A landscape with many valleys, sampled at points; each row gives a point and its height.
A ball rolls from a point to the lowest of its 3 nearest points, and stops where none of them is lower. Distance is the straight distance between rows; heights are no part of it.
<9> (h 26.9): [ 92 163 151 162  74  67 137  96  79  86 145 164 125 138  83 113 182 111
 122 185 186 154 155  98 164  97 188 154  98 164 147 131 129 111 111 145
 142 132  96 122 162 145]
<1457> (h 37.1): [182 120 134 145 146  98 127 131 119 159  75 101 125 141 178  71 141 123
  76  63 120  63 119 113  86 179 166 122 155 118 144 157 122 170  94  69
 138 143 104 134 152 133]
<420> (h 28.7): [118 147 170 158  57  99 163  97  99  94 130 117 136 151 116 108 186 132
 112 137 168 123 159  96 134 128 148 143 131 141 136 134 125 149  96 140
 171 126  99 122 137  96]
<783> (h 41.4): [ 96 112 161 134  79 103 135 137 129 127 159 150 156 107 131 148 153 142
 139 190 124 151 157 151 160 105 113 125 125 154 100 123 152 133 161 141
  95 153 108 126 109 130]
<318> (h 25.9): [118 114 131 120 129 146 127  94 161 127 137 116 147  68 141 129 128 138
 156 122  83 136 120 192 125 119 109 114 145 115 108 121 151 111 149 141
 111 139 103 123 126  96]
<1518> (h 13.5): [149 130 142 129 124 131 124 117 118 142 109  98 144 121 140  89 133 136
 102 119 120  93 114 121  84 154 146 131 136 132 121 121 113 165 110 125
 138 120  78 147 135  99]
<3> (h 21.1): [141 113  58  78 179 172 134 112 122 121 154 126  83 159  84 184  88 118
 128 153 119 184 134 125 140  42  97 112 111 138  90  75 113 117 180  90
 179 127 238 116  79 161]
<164> (h 30.5): [159  84 104 119 152 168 141 100 160 110 158 158  53 135  64 179 135 142
 162  91  98 139 102 146 181  93  85 122 131 105  84  56 132  60 201  97
 152 121 186 100 119 145]
<1063> (h 48.3): [121  94 136  94 138 134 119 155 108 122 141 162 128 137  88 185 129 124
 178 189 136 181 146 134 165 113  68 129 133 168 121 117 138 119 176 124
 118 148 143 130 104 169]
<192> (h 11.7): [138 137 118 125 157 135 128 112 134 154  85  78 114  97 169  77  80 140
 103  71  89  70  86 146  92 166 146 127 148 128 128 118 111 148  98 102
 125 108 111 152 147 104]
<979> (h 36.1): [201 135 161 173 109  88 143 153 133 117  85 131 104 168 147 112 144 119
  83 105 167  81 165  43 128 170 162 106 143 100 139 171  98 171  74  91
 157 128  96 111 158 119]
<1554> (h 20.2): [143 145  90 167 186 140  90  98 145 178  98  82  92 120 146  65  69 155
 112  24  90  70  54 145 107 190 196 123 142 127 137 137 106 124 111 115
 104 106 133 160 138 109]
<154> (h 25.5): [150 107 112 145 173 138 132 105 118 183 112 101  68 104 147 100  90 170
 128  38 111  83  84 144 131 201 192 115 144 118 141 144 129 135 137  77
  79 117 114 148 131 163]
<1228> (h 32.3): [158 108 109 138 157 148 147 124  91 185 108 120  95 128 136  75 127 144
 108  58  98  61 123 124  90 196 173 119 145 127 132 145 118 150 118  77
  99 136  97 151 145 173]
<1515> (h 47.0): [119 122 112  88 149 117 107 168  94 122 141 134 121 172 107 188 118 112
 168 209 165 193 161 126 160  93  85 126 118 163 143 137 127 123 150 112
 132 136 181 104 122 179]
<1134> (h 16.2): [156 142 114 138 174 139 111 102 123 167  79  82  89 115 154  72  93 159
  90  34 100  64  89 147  82 161 184 118 153 126 134 134 107 150 105  86
 124 100 116 151 154 120]
<884> (h 35.1): [125  82 119 100 120 110 126  99 196  99 125 172 142 100  97 154 136 157
 176 161  78 129 133 155 160  98  91 138 154  88  56  89 165  89 201 134
 134 180 147  84 112 148]
<974> (h 33.5): [112 128  88  81 194 129 103 168  95 139 147 133 101 160 142 188  89 146
 133 217 176 180 140 112 148  78 126 118 115 128 151 130 127 160 151 110
 134 110 205 100  98 166]
<301> (h 35.3): [146 100 105 118 155 128 161 101 197 126 153 144  90  80 108 162 130 150
 162 120  83 129 104 165 185 119 116 134 152  83  74  91 164  82 150 126
 132 167 147  93 116 116]
<1142> (h 54.2): [125 110 154 118 114 140 154 120  96 130 148 118 144 101 144 140 140 146
 149 139 134 134 125 156 137 148 131 134 136 152 118 122 163 152 163 122
 114 142  91 124 123 117]
<850> (h 38.7): [207  97 126 158 152  94 133 128 119 158  77 106 123 151 151  92 136 109
  76  62 112  69 146  80  94 172 156 127 155 117 137 162 118 188  76  72
 144 156 111 122 156 130]
<488> (h 31.5): [106 160 153 140 121 142  89 134 129 121  90  83 162 101 149  88 115 115
  80  92 122 119 109 139  64 133 120 118 118 133 137 106 126 131  81 152
 153 102 113 150 146  67]
<247> (h 18.5): [167 103 121  92 158 158 144 144 101 180 134 138  68 121 135 131 109 152
 138  95 131  81 112 126 125 175 139 108 117 138 144 121 137 141 153 100
  86 150 117 134 109 193]
<695> (h 30.8): [114 135 162 138 105 108 151 153  79 127 118 145 129 150 134 124 171 139
 121 145 181 128 152  53 145 150 147 130 129 122 158 152 110 139 102 133
 140 122  96 137 137 174]
<93> (h 27.8): [140 111 129 107 136 161 146  98 142 167 139 106  65  96 121 141 109 144
 169  77 115  75  76 165 169 167 130 111 137 118 125  87 149 106 159 113
  70 122 103 112 104 136]
<1243> (h 24.9): [118 146 118 132 176 166 113 105 168 167 128  89  72  87 131  87  78 173
 145  33  92 100  53 154 149 171 185 105 130 135 132 124 122 109 136 139
  88 106 124 145 120 114]
<515> (h 20.0): [117  99 119 104 168 173 164  84 166 163 146 128  76  96 123 140  87 155
 162  91 104 105  69 169 167 164 131 112 139 111 112  85 147 102 182 126
 102 120 122 101 107 126]
<322> (h 23.6): [154  95 102 102 181 164 140 100 151 136 154 141  57 155  53 177 110 125
 152 105 102 135 118 129 174  80  91 102 118 117 104  46 116  59 202  82
 154 112 210 117  97 155]
<1037> (h 18.7): [127 147 115 126 134 151 122 116 142 157 114  74 133  84 165  99 107 138
 114  75  95  97  76 138  85 144 144 142 137 127 150 111 151 135 103 133
 127 128  93 139 143  90]
<716> (h 47.3): [146 103 108  60 156 175 129 160  83 146 164 136  77 161 120 171  91 130
 160 173 162 175 118 126 138 114 113 107 127 144 142 126 138 135 155 107
 100 139 199 117  86 182]
<1506> (h 24.7): [ 97 160  96 146 177 150 117 124 160 165 115  94 144  96 152  95  78 103
 117  33  88  98  63 157 108 147 116 129 127 125 147 111 114  92 100 134
 136 119 135 156 153  80]
<481> (h 17.7): [139 133 125 125 143 142 144 106 130 168 104  65 114 102 166  80  87 155
 121  73  95  82  65 149 100 175 149 140 156 119 145 109 128 145 119 117
 125 106 104 150 129 116]
<501> (h 38.6): [133 115  78  74 184 150 106 162 103 117 141 130 108 181 107 193  85 114
 133 191 169 199 121 120 126  66 123 115 116 156 122 105 117 146 166 119
 135 129 221 119  97 164]
<266> (h 37.8): [ 98 133 148 154  76 129 125 104 138  97 137 144 177 103 128 112 151 130
 127 137  96 149 165 175  97  80 132 153 125 134 110 134 125 124 127 183
 112 114 104 139 121  82]
<750> (h 22.2): [135 160 136 141 102 148  94 162 145 121  78 102 172 153 115  91 105  83
  90  93 118 112 121 140  47 133 109 137 124 124 139 109 106 122  63 151
 171  97 144 144 140  65]
<380> (h 53.5): [109 117 159 122  96 109 138 127  80 134 146 136 150 118 124 148 146 142
 156 172 134 152 156 125 145 130 114 127 114 149 140 143 139 129 158 146
 118 135 100 126 117 137]
<1534> (h 26.3): [124 160  96 172 173 168  76 155 166 167 113  90 137 113 132  57  77 103
 103  18 113 122  38 141 121 143 124 148 125 128 158 110 117  69 104 115
 129  97 154 182 153  88]
<44> (h 32.2): [177 104 109 106 164 125 128 178  78 180 146 141  87 108 138 131 128 137
 140 136 155 138 143  67 101 143 123 132 106 111 157 154 143 140 123  88
  92 153 129 143 102 198]
<854> (h 38.8): [114 117 131 146  68 123 106  92 164  90 153 144 180  88 134 131 136 134
 145 151  77 150 156 201 124  98 132 146 112  93  96 158 142 118 150 178
 110 127 122 123 127 102]
<442> (h 22.4): [119 126  93 108 145 145 153 103 198 136 159 117 134  77 154 153 120 138
 167  83  78 126  86 176 147 140 118 128 137  99 107  91 161 105 140 164
 126 148 118 124 124  73]
<548> (h 31.1): [100 155  62  93 182 116 106 153 100 106 139 126 135 180 153 190 105 132
 153 245 198 193 150 130 175  69 130 117 127 128 151 145 121 157 126 154
 143  96 205  80 106 181]
<790> (h 22.3): [122 119 129 123 158 161 143  86 188 135 158 124  78 104 115 141 108 144
 165  78 107 108  67 173 188 130 129 136 149 105 103 102 145  95 150 126
  99 142 133  84 115 102]
<1159> (h 29.2): [127 168 157 146  66  99 172 129  90  96 123 137 143 160 125  98 168 118
  94 147 177 114 156  64 140 159 176 121 133 126 147 153 120 142  78 138
 161 143  96 123 146 137]
<1236> (h 28.0): [110 165 166 160  83  93 151 101  80  89 134 131 125 162 124 110 166 113
 124 148 180 135 158  62 140 118 181 135 118 144 140 146 129 144  90 141
 135 117  90 133 152 129]
<574> (h 23.4): [ 88 155 162 151  70  99 140 115 131 106 153 140 165 107 130 125 173 129
 108 143 125 141 166 155 103  84 145 145  99 159 125 156 136 125 119 162
 142 119  89 127 123  98]
<920> (h 28.2): [ 94 141 112 106 145 121 105 153 100 112 142 162 134 166 123 161 128 124
 153 231 203 177 158 103 182 115 128 133 110 152 147 154 137 119 131 168
 130 100 165 120 109 195]
<1310> (h 20.5): [123 155 111 140 134 141  92 161 130 136  69  82 176 128 145  75  90 106
  89  64 106  89  98 135  65 146 107 140 129 126 147 114 103 122  76 126
 158 107 121 161 154  83]
<1528> (h 33.3): [120 138 149 121 116 109 130 159  86 129 157 158 131 158 112 141 168 121
 162 197 180 159 176  66 142 137 134 139 121 137 132 144 148 141 129 138
 112 126 103 126 124 182]
<15> (h 41.8): [213 100 115 132 160  83 113 147 115 133  91 115  76 149 162 102 170  91
  91  59 140  81 163  59 124 184 139  99 121  85 161 184 114 152  87  57
 153 169 116 132 152 141]
<954> (h 16.7): [112 154 130 137 150 155 132 107 170 163 131 105 103  79 150 109 104 148
 146  72  96 107  82 168 144 166 140 130 131 113 121 105 136 116 140 131
 104 126 114 139 125  97]
<649> (h 27.3): [137 113 114 109 146 158 142 110 157 130 141 128  96  90 119 144 126 151
 158 105 112 115  73 166 170 150 108 104 143 127 117  93 143 117 177 129
 110 149 111 103  99 131]
<816> (h 25.1): [117 161 128 151 124 168 102 149 151 134  91 105 172 120 136  95 109 103
  98  90 103 119 112 164  65 134 107 144 121 127 142 119 103 103  82 156
 150 115 126 153 145  73]
<700> (h 45.9): [134 107 131  93 116 146 149 113 108 143 134 102 119  92 146 134 126 166
 151 122 115 100  89 173 118 150 118 131 147 130 137 109 142 133 142 123
 109 141  88 154 122 123]
<214> (h 61.6): [133  98 122  76 147 176 123 149 116 143 164 132  95 131 109 164 108 129
 150 135 143 118 115 136 126 138 104 122 116 149 126 106 142 125 174  92
  99 149 121 120 103 189]
<1467> (h 15.1): [142  96 147 102 125 132 125 157  77 156 150 129 120 124 119 139 136 137
 144 165 149 142 131 103 124 141 109 130 128 144 138 151 157 156 149 110
 111 154  96 148 112 182]
<865> (h 29.3): [125 145 151 153 113 155  96 178 156 111  58 111 176 169 117  85  99  71
  85  84 155 120 114 136  56 153  83 124 136 113 149 135  84 117  91 138
 171  76 150 164 144  79]
<356> (h 33.9): [103 166 129 158 100 152 107 126 132  97 121 110 190 104 153 120 114 109
 118  84  80 127 124 163 101 104  92 150 140 107 145 120 122 103  94 159
 143 115 109 161 144  75]
<558> (h 36.5): [163 118 128  94 162 150 147 149  94 164 162 122  92 113 134 147 109 157
 169 135 130 109 122 137  98 170 130 113 142 146 148 132 149 136 160 120
  99 149 120 134 123 193]
<744> (h 31.8): [174 134 147 133 122 100 147 162  98 135  99 107 114 160 171  96 157 134
  97 104 142  96 164  55 110 188 146 135 134 116 144 152 122 155  94  92
 152 144  92 143 160 130]
<514> (h 16.3): [111 176 147 173  48  98 144 102 114  74 109 119 125 161 100  99 169 101
  92 132 167 130 138  97  96  87 179 133  95 161 147 158 109 144  91 147
 170 138 116 123 152  75]
<306> (h 38.9): [ 87 138 116 158 134 146  97 144 182 129 147 131 178  86 161 131  88 107
 136  74  64 145 125 181 119 108  96 163 136  89 146 114 116  74 127 187
 129 138 131 146 158 100]
<411> (h 22.8): [131 147 120 141 151 160  77 172 144 138  62  89 154 141 137  80  98  77
  93  60 114  85  84 135  68 148  96 138 144 124 151 104 105 108  70 126
 160  91 148 165 166  80]
<1293> (h 31.2): [129 113 104  92 181 137 121 180  71 162 176 146 100 127 149 154 118 149
 136 186 172 148 137  72 112 123 123 128 109  99 149 169 154 152 118 106
 115 121 146 133  97 195]
<1287> (h 23.8): [124 156 106 145 176 153 103 118 156 181 107  85 107 112 153  60  77 125
  87  36  84  96  46 147  92 160 157 144 135 116 134 116 109 140  85 121
 122  99 120 163 139 105]
<1251> (h 39.5): [144  88 103 104 166 128 134  94 203 105 122 176 102 120  98 180 152 190
 150 136  57 134 107 143 189 109 106 135 167  80  73  73 156  70 184 160
 166 190 161  78 120 130]
<338> (h 20.1): [108 163 147 177  73 124 121 118 130  74 124 130 174 111 136 101 143 108
 110 110 118 139 169 155  94  83 127 134 104 154 129 159 123 144 100 169
 139 122 123 132 142  70]
<616> (h 40.1): [150 102  95 107 157 162 152  90 181 149 147 130  48 107  90 178 123 148
 166  94 105 101 100 148 188 124 109 118 149 126 107  59 145  63 187 110
 126 138 145  87 109 141]
<24> (h 34.1): [ 94 138 148 163  69  97 133  88 138  94 157 147 181 109 135 119 145 126
 120 144  97 150 173 152 122  49 143 127 104 149  97 142 127 142 127 160
 107 136 114 129 136 105]
<436> (h 21.9): [140  77  95 103 156 149 145 108 170 130 140 160  92 133  69 178 134 138
 170 116  74 132 109 139 184  92  64 112 151 114  82  60 133  56 188 112
 149 140 186  92 113 157]
<300> (h 31.7): [133 107 148 130 112 121 141 135 100 147 134 104 143 117 134 142 156 127
 126 141 140 126 150  95 116 156 142 131 132 152 140 144 133 149 142 126
 136 143  78 145 141 149]
<402> (h 23.5): [139 122  87 164 166 134 111  91 118 180 116 107  75 131 138  49  89 157
 113  10  97  70  79 144 114 184 212 104 140 129 143 139  98 157 147 109
  65 104 116 156 130 135]
<372> (h 27.9): [ 80 130 125 133 113  93 132 125 108  93 154 173 148 153 120 162 146 116
 172 220 175 176 174 135 192  94 118 122 112 172 134 138 130 117 151 146
 105 116 142 117 125 191]
<391> (h 22.5): [ 85 121 155 144  76  81 138  94 115 106 157 158 159 120 105 136 173 121
 146 202 166 156 171 129 165 102 135 130 100 181 100 133 133 130 156 154
 112 140 114 135 113 134]
<397> (h 29.4): [111 154 172 133  67 103 140 116  89 113 152 127 151 121 126 129 174 133
 103 159 142 145 153 110 141 129 147 110 112 155 136 141 136 155 120 141
 133 124 102 130 147 102]
<1141> (h 13.9): [144  97  88  61 161 182 127 111 121 137 149 145  46 137  69 171  76 124
 147  89 140 126  93 139 165 132 112 107 112 134 118  85 126  93 179  83
 106 117 180  98  94 184]
<872> (h 27.0): [ 96 103 137 138 108  82 148 125 109  97 156 156 148 148 104 159 163 131
 155 223 146 171 162 133 189  97 121 129 101 185 101 139 129 129 171 145
 101 134 129 113 119 157]
<1257> (h 37.0): [ 95 156 141 170 103 140 101 135 124 102 113 135 185 126 133 100 125  81
 111  85  99 129 144 166  66 105  80 130 111 123 144 133 105 111  98 162
 156  96 122 154 144  63]
<940> (h 42.2): [113  82 131 125  98 115 133 102 176 110 150 155 146 111 121 171 134 153
 160 197  84 162 155 175 149  93  95 131 128 131  89 128 165 132 186 139
 108 158 113 100 109 127]
<454> (h 30.6): [142 127 107  86 166 146 124 175  79 157 155 138 112 137 134 151 118 123
 151 195 178 176 139  93 142 124 111 131 119 137 154 152 148 153 126 120
 114 143 150 110 121 195]
<112> (h 45.5): [ 96  89 137 149  98 124  85  86 170  85 144 173 176  97 131 128 133 153
 129 166  72 154 178 177 148  81 153 135 122 106  89 133 146 107 165 173
  94 152 139 100 114 108]
<1143> (h 26.2): [ 63 130 152 126  88  82 140 104  88  99 152 158 136 137 116 122 170 125
 154 193 178 149 158 101 172 116 157 136 116 171 118 126 145 120 135 145
 107 116 102 135 149 145]
<761> (h 43.6): [110 119 115 144 127 142 102 105 217 108 141 131 141  80 146 143 124 145
 163 125  68 142 138 175 143  89 128 141 163  62  87 119 153  99 149 177
 121 177 148  94 105  97]
<570> (h 31.6): [178 153 142 162  71 110 142 168 156 112  69  88 140 183 136  77 145 124
  73 124 157  81 147  84  85 166 160 106 136 105 142 168  78 177  48 111
 153 117 132 114 149  69]
<882> (h 15.0): [ 55 104 135 142  87  71 142  77 154  74 150 173 146 120  85 117 164 125
 151 201 144 175 176 135 172  43 163 138 105 167 101 150 131 119 171 156
  89 144 126 130 138 139]
<1412> (h 29.7): [171 117 150 105 121 125 155 148  94 161 121 124 131 145 165 114 149 137
 112 104 149 107 152  71  96 174 133 121 143 130 134 153 127 162 103 103
 153 139  82 137 155 141]
<637> (h 39.0): [133  80 121 102 105 114 107 107 187  89 134 168 154 110 118 162 145 152
 145 164  67 156 161 167 164  82 114 130 149 113  70 103 161  98 165 146
 122 160 144  89 107 134]
<181> (h 30.0): [ 77 154 126 172 142 135 102 156 152 136 138 124 196 108 151 101 109  90
 109  54 111 125 111 171  87 118  75 174 128  94 157 115  93  85  94 154
 144  99 119 158 174  76]
<194> (h 17.4): [152 107 120 120 162 158 130  94 138 160 142 126  53 133 112  91  82 178
 161  39 117  72  68 151 163 181 177 103 126 125 135 116 121 118 156 116
  50 124 109 139 120 150]
<496> (h 64.7): [107 144 154 143  73 118 138 102 116 122 133 107 168  93 144 137 148 132
 127 155  99 140 135 159 122 122 122 149 116 155 117 129 143 146 140 148
 113 132  92 131 131  91]
<963> (h 20.3): [142 182 143 167  81 135 144 170 189 109  72 123 136 195 106  71 136  86
  81 151 172  93 151  98  80 152 156 102 107 120 149 184  77 150  49 120
 147 114 176 106 153  60]
<108> (h 11.8): [126 170 155 152  64 132 103 144 112 109  92 101 179 143 120  86 114  98
  96 117 127 111 136 137  72 112 129 126 108 138 143 147  92 156  87 148
 172  97 112 135 144  67]
<379> (h 18.8): [149  96 114  87 186 168 125 115 135 135 151 151  67 148  73 184 100 127
 143  99 118 145 107 136 170 107  96 114 129 115 115  63 136  91 189  92
 126 118 198 104  73 159]
<1232> (h 28.3): [143 112 129  85 152 155 143 154  87 148 150 130 108 144 112 151 125 146
 146 159 152 159 120 110 109 159 127 126 129 129 145 131 146 146 139  94
 110 134 144 144 113 187]
<241> (h 49.9): [106  99 142 144  79  98 124  70 157  87 151 172 170 105 101 148 160 137
 133 197  77 168 185 157 169  62 149 153 105 150  94 163 128 116 149 173
  83 135 129 107 107 136]
<1321> (h 26.0): [149 112 154 129 137 121 153 125  94 157 127 108 119 115 159 104 132 164
 108 108 118  90 123 111 103 172 139 127 138 121 128 132 127 168 125 101
 131 139  83 143 127 165]
<987> (h 36.6): [112  96 152 142  80  95 140  87 154  91 166 164 161 116 115 141 181 132
 141 218 112 165 169 150 163  82 137 115 121 155 106 146 121 131 167 146
  87 129 117 127 107 129]
<1146> (h 23.1): [134 160  94 142 160 162 119  91 154 164 129  98 100 106 152 100  77 143
 109  54  95 105  72 160 112 153 162 139 133 117 133 123 122 126 113 118
 111 115 106 144 154  85]
<98> (h 51.5): [114 112 154  92 128 119 138 156  96 120 157 142 135 133  97 170 150 130
 154 212 160 181 146 114 159 128  92 124 121 161 121 134 146 132 164 133
 101 143 130 145 122 175]
<1338> (h 54.9): [113 149 150 111 110 131 134 129 119 131 127  95 157  94 152 127 136 151
 125 125 107 132 115 167 107 145 108 131 135 132 125 112 144 150 130 141
 117 121  94 131 125  98]
<1148> (h 55.0): [124 112 134 120 112 126 144 140 105 144 149 135 131 139 128 159 137 131
 169 180 137 157 143 120 158 135  98 133 131 148 119 112 143 128 166 114
 107 143 120 126 111 166]
<1295> (h 35.2): [186 138 131 152 107 119 118 161 139 130  64  94 153 161 135  93 130 114
  64 110 119  95 149 113  87 162 155 123 149 107 120 150  93 174  73 117
 163 125 129 120 173  90]
<1460> (h 19.7): [121 177 154 145  73 111 143 137 133  91  83 118 141 172 117  85 146 125
  68 139 169  97 146  73 108 136 166  98 124 129 139 161 112 171  71 136
 166 120 139 121 147  91]
<559> (h 6.8): [125 127 121 107 162 155 150  87 190 160 142 113  73  75 150 117  96 160
 157  72  89 104  66 173 170 140 147 115 127 106 111 105 150  97 164 142
  98 128 116 125 122 103]
<687> (h 60.4): [131  98 143  83 138 156 137 146 118 150 147 130 115 115 115 181 117 131
 165 132 119 126 128 151 153 141  84 120 143 148 134 105 161 113 178 118
 104 140 112 134  90 154]
<1285> (h 44.8): [126  80 138 107 108 107 125 100 159  82 147 184 159 110 115 164 159 160
 154 208  80 162 176 152 170  97  94 136 123 125  78 127 147 114 189 156
 112 158 139 113 119 136]
<766> (h 33.4): [167 145 160 137  97 118 142 153 122 125  86  86 134 163 140  95 140 133
  77 105 139  75 135  93  82 165 172 125 143 119 145 161 105 171  86 123
 173 132 111 127 161  84]
<34> (h 31.3): [139 143 159 126 103 113 128 139 109 141 115 103 158 151 160 119 156 133
 102 119 156 113 140  77  87 160 160 133 125 127 138 145 103 159  75 105
 155 127  81 135 147 126]
<564> (h 30.3): [145 119 160 114 111  96 140 142  72 172 132 119 134 127 146 132 154 138
 116 139 154  97 151  86 116 172 151 130 145 134 131 153 128 172 116 120
 131 139  72 140 152 144]
<1553> (h 38.4): [116 109 135 130  99 120 124  89 186 107 152 165 179  83 141 153 135 153
 152 164  69 148 146 188 145  95 126 137 143  98  84 131 148 132 148 171
 106 163 130 114 115  95]
<1502> (h 33.6): [154 136 136 107 144 142 156 118 104 171 124 104 101 114 150 112 106 163
 130 100 129  88  98 130 105 170 134 129 138 107 127 128 132 159 127 110
  99 152  93 163 121 156]
<179> (h 32.6): [181 112 140 111 172 117 122 170  73 165 134 137 115 132 162 140 149 112
 119 129 170 116 144  50 108 160 129 132 119 114 150 162 133 167 123  96
 128 143 102 136 135 189]
<1335> (h 13.0): [ 56 125 124 153 108  65 154  92 110  81 148 189 110 140  91 128 166  93
 144 217 178 194 164 120 188  92 156 142  96 182 105 146 135 109 154 157
  96 121 120 118 120 161]
<1116> (h 17.2): [128 150 125 130 135 133 117 135 123 156  72  71 155 131 146  84  99 116
 107  72 107  94  92 127  56 160 133 137 149 115 140 112 125 163  78 111
 150  96 135 154 142  92]
<736> (h 18.6): [105 148 114 178 165 145  81 178 179 146 114 115 155 140 143  82  92  69
 117  27  96 131  57 127  99 148  81 156 144 127 141  98 117  71  94 120
 130 109 158 180 167  87]
<1031> (h 16.8): [114 202 140 159  54 126 144 134 142  68  98 103 124 177 108 102 168  92
  72 127 166 115 145 121  94 112 180 117  89 161 144 152  95 133  56 149
 166 126 144 123 161  74]
<1563> (h 28.9): [116 141 105 115 165 116 113 169  75 136 140 156 133 134 142 149 135 131
 142 211 187 167 155  75 151 116 129 137 117 122 161 165 141 139 110 148
 115  85 159 105 103 182]
<296> (h 35.6): [169 131 134 123 139 117 118 142 113 153  64 114 131 148 151  86 123 130
  69  89 121  73 121 103  64 184 140 115 182 129 147 151 119 165  81  96
 159 127 110 144 140 101]
<227> (h 32.4): [109 156  82  97 203 118 100 137 100 113 119 118 105 186 161 181  79 142
 142 239 185 189 139 140 179  87 149 100 150 101 147 129 116 173 120 121
 158  77 218  76 114 152]
<997> (h 38.3): [150 153 122 155 109 155 104 171 158 106  60 107 168 179 134  64  99 106
  74 105 153  96 131 123  63 170 132 120 130  99 121 172  76 163  46 129
 186 104 156 134 141  54]
<374> (h 21.7): [ 94 151 105 158 168 150  97 127 166 150 153  89 171  92 161 106  88  87
 132  39  89 136  71 143 136 123  90 173 127  97 132 102 125  60 100 157
 134 114 139 183 173  95]
<822> (h 32.0): [141 133 141 124 118 106 136 164  55 134 135 153 135 138 130 127 173 135
 115 166 177 121 157  35 139 150 141 136 121 103 150 160 135 139  83 121
 137 114 106 134 128 165]
<390> (h 31.9): [104 119 109 143 121 126 113 105 183 107 147 131 183  69 152 144 126 134
 148 116  74 144 136 205 118  92 107 149 142  94 105 130 135 112 139 178
 132 127 123 127 108  94]
<1309> (h 20.4): [120 137 110 135 149 155 145 102 171 148 121  87 143  78 173 129 106 126
 144  76  95 118  82 182 136 141 116 127 139  93 121  95 142 106 133 145
 110 146 114 117 138  89]
<1462> (h 32.7): [166 121 112 128 187  97 111 173  62 160 137 166 103 141 168 134 160 125
 101 113 159 120 175  38 121 162 126 110 131  87 172 182 139 153  89 110
 129 133 112 124 112 172]
<711> (h 30.2): [134 103 118 111 146 125 146 106 177 114 152 152 103 112 104 184 130 137
 158 152  86 134 113 160 183 113  80 132 160 113 103  81 154 107 199 127
 123 167 144  96 101 121]
<911> (h 12.1): [ 45 135 127 155 108  38 144  68 126  74 165 177  97 129  97 111 183 113
 136 195 164 160 158 122 178  45 187 154  93 178 128 143 141 112 129 146
  97 142 117 129 130 164]
<775> (h 15.3): [160  91  86 102 168 151 128 121 145 123 145 151 103 146  83 208 117 118
 143 133 102 158 123 134 156  70  72 110 131 111  98  65 131  79 204  96
 166 131 184 119 103 164]
<755> (h 50.5): [108 101 126 100 144  95 136 160 121 108 137 177 141 144 105 181 143 123
 151 221 141 186 156 131 189  74  82 119 126 168  97 119 102 109 187 145
 125 135 168 127 125 170]
<504> (h 36.8): [135  99 148 107 125 143 141 135 105 133 144 124 114  98 126 133 132 164
 159 129 133 117 112 132 117 155 104 130 130 142 135 131 152 143 160 102
  96 139  91 128 122 153]
<117> (h 35.0): [118 147 136 167 121 146  99 158 150  99  85 136 195 158 113 108 103  77
 108  62 121 108 121 149  58 121  74 133 122 128 154 106  84  76  94 140
 162  88 147 156 148  74]
<1443> (h 33.1): [111 153 162 138  70 109 134 118 110 115 116 119 161 128 120 109 144 135
  95 123 131 118 151 130 110 133 128 145 121 152 125 157 115 158 108 145
 141 113  83 142 159  97]
<495> (h 25.4): [177 147 153 167  83  89 139 139 136  96  94 118 137 169 138 102 155 111
  92 124 169 101 173  58 115 158 176 117 128 105 140 170  97 174  48 105
 160 140 118  93 139  92]
<119> (h 16.4): [ 98 163 159 150  47 103 140  98 112  82 130 134 158 121 114 111 186 115
  89 129 137 135 154 136 102  79 164 125  92 178 133 153 120 136 101 155
 145 119 113 133 145  75]
<109> (h 27.1): [114 128 167 150  72  87 147  97  97  91 154 137 147 105 108 122 163 131
 125 174 141 156 164 130 143  89 137 126 114 167 110 139 138 133 127 152
 112 126  88 133 133 123]
<718> (h 15.7): [132 167 163 171  58 104 144 128 116  94 110 113 140 138 120 104 156 100
  85 120 155 130 143 130  85  95 160 135 101 143 149 143 119 134  86 154
 186 114 110 138 141  74]
<812> (h 24.2): [147  93 111  95 164 144 137 121 153 133 143 151  75 124  79 168 120 127
 165 122 114 141 112 141 175 114  68 111 143 116  91  69 145  77 181  84
 135 159 160 118  92 161]
<1317> (h 35.4): [123  81 131  98 127 132 141 118 164 118 148 154 141 107 115 186 132 144
 180 154  92 143 153 169 163 104  87 131 141 125 101 103 157 119 205 115
 100 159 126 126 104 134]
<810> (h 19.9): [140  79 122  99 160 135 140 126 131 118 122 158 107 143  88 196 133 119
 163 178 104 153 133 152 178  94  57 121 147 142  85  70 127  98 201 106
 143 147 184 107  86 179]
<155> (h 10.6): [150 102 108  92 164 165 136 147 126 142 159 135  90 124  99 203  92 121
 148 162 140 150  98 128 138 101  71 111 115 139 106  83 145 114 192  88
 147 146 173 119  94 176]
<727> (h 30.1): [124 163  70 101 192 112 105 168  90 147 124 161 120 165 158 169  99 118
 151 234 186 196 146 117 145  95 131 131 121  92 147 164 137 153 116 142
 140  74 192  83 107 179]
<219> (h 18.0): [125 196 132 169  60 126 138 157 155  91  94 123 141 184 118  71 134  88
  89 139 185 111 130 105  85 128 161 112  98 146 158 155  68 144  73 142
 162 117 149 112 149  72]
<1226> (h 44.1): [129 115 102  90 164 174 128 151 111 125 149 138 115 162 102 213 105 109
 152 199 152 198 144 107 147 112  77 117 123 166 116 119 146 153 174 118
 121 136 168 121  97 174]
<915> (h 28.6): [ 99 144 131 145 133 149 103 124 149 145 115  79 170 103 161 116 109  95
 125  71  90 114  88 167  80 129 112 161 114 103 150 108 131  96 102 150
 129 100 111 157 143  86]
<294> (h 32.1): [118 140 153 133 120  88 151 120  67 108 132 164 138 164 134 123 166 118
 142 167 198 144 164  38 161 144 159 148 120 129 165 143 127 118 100 153
 138 109 107 110 150 182]
<1568> (h 30.4): [133 137 110 113 177 113 110 177  44 158 163 151 114 131 152 148 132 135
 124 165 174 144 150  43 129 139 127 133 104  94 179 175 134 148  78 108
 112 114 140 115 106 201]
<1558> (h 37.9): [165 125 139 151 139  79 124 165  81 132 130 151 123 158 163 125 174 126
 105 121 175 115 167  16 155 169 141 132 119  94 163 190 133 141  72  96
 141 142  83 126 126 167]
<290> (h 30.9): [135 164 129 150  96 147 116 162 173  98  80 142 170 160 100  80 111  83
  92 103 159 108 133 143  35 132  92 131 122 130 147 143  93 130  71 142
 167  93 150 155 140  63]

Where does a ball stop that starts at each point below?
<1462> -> <911>
<1257> -> <192>
<356> -> <192>
<1553> -> <559>
<1293> -> <911>
<761> -> <559>
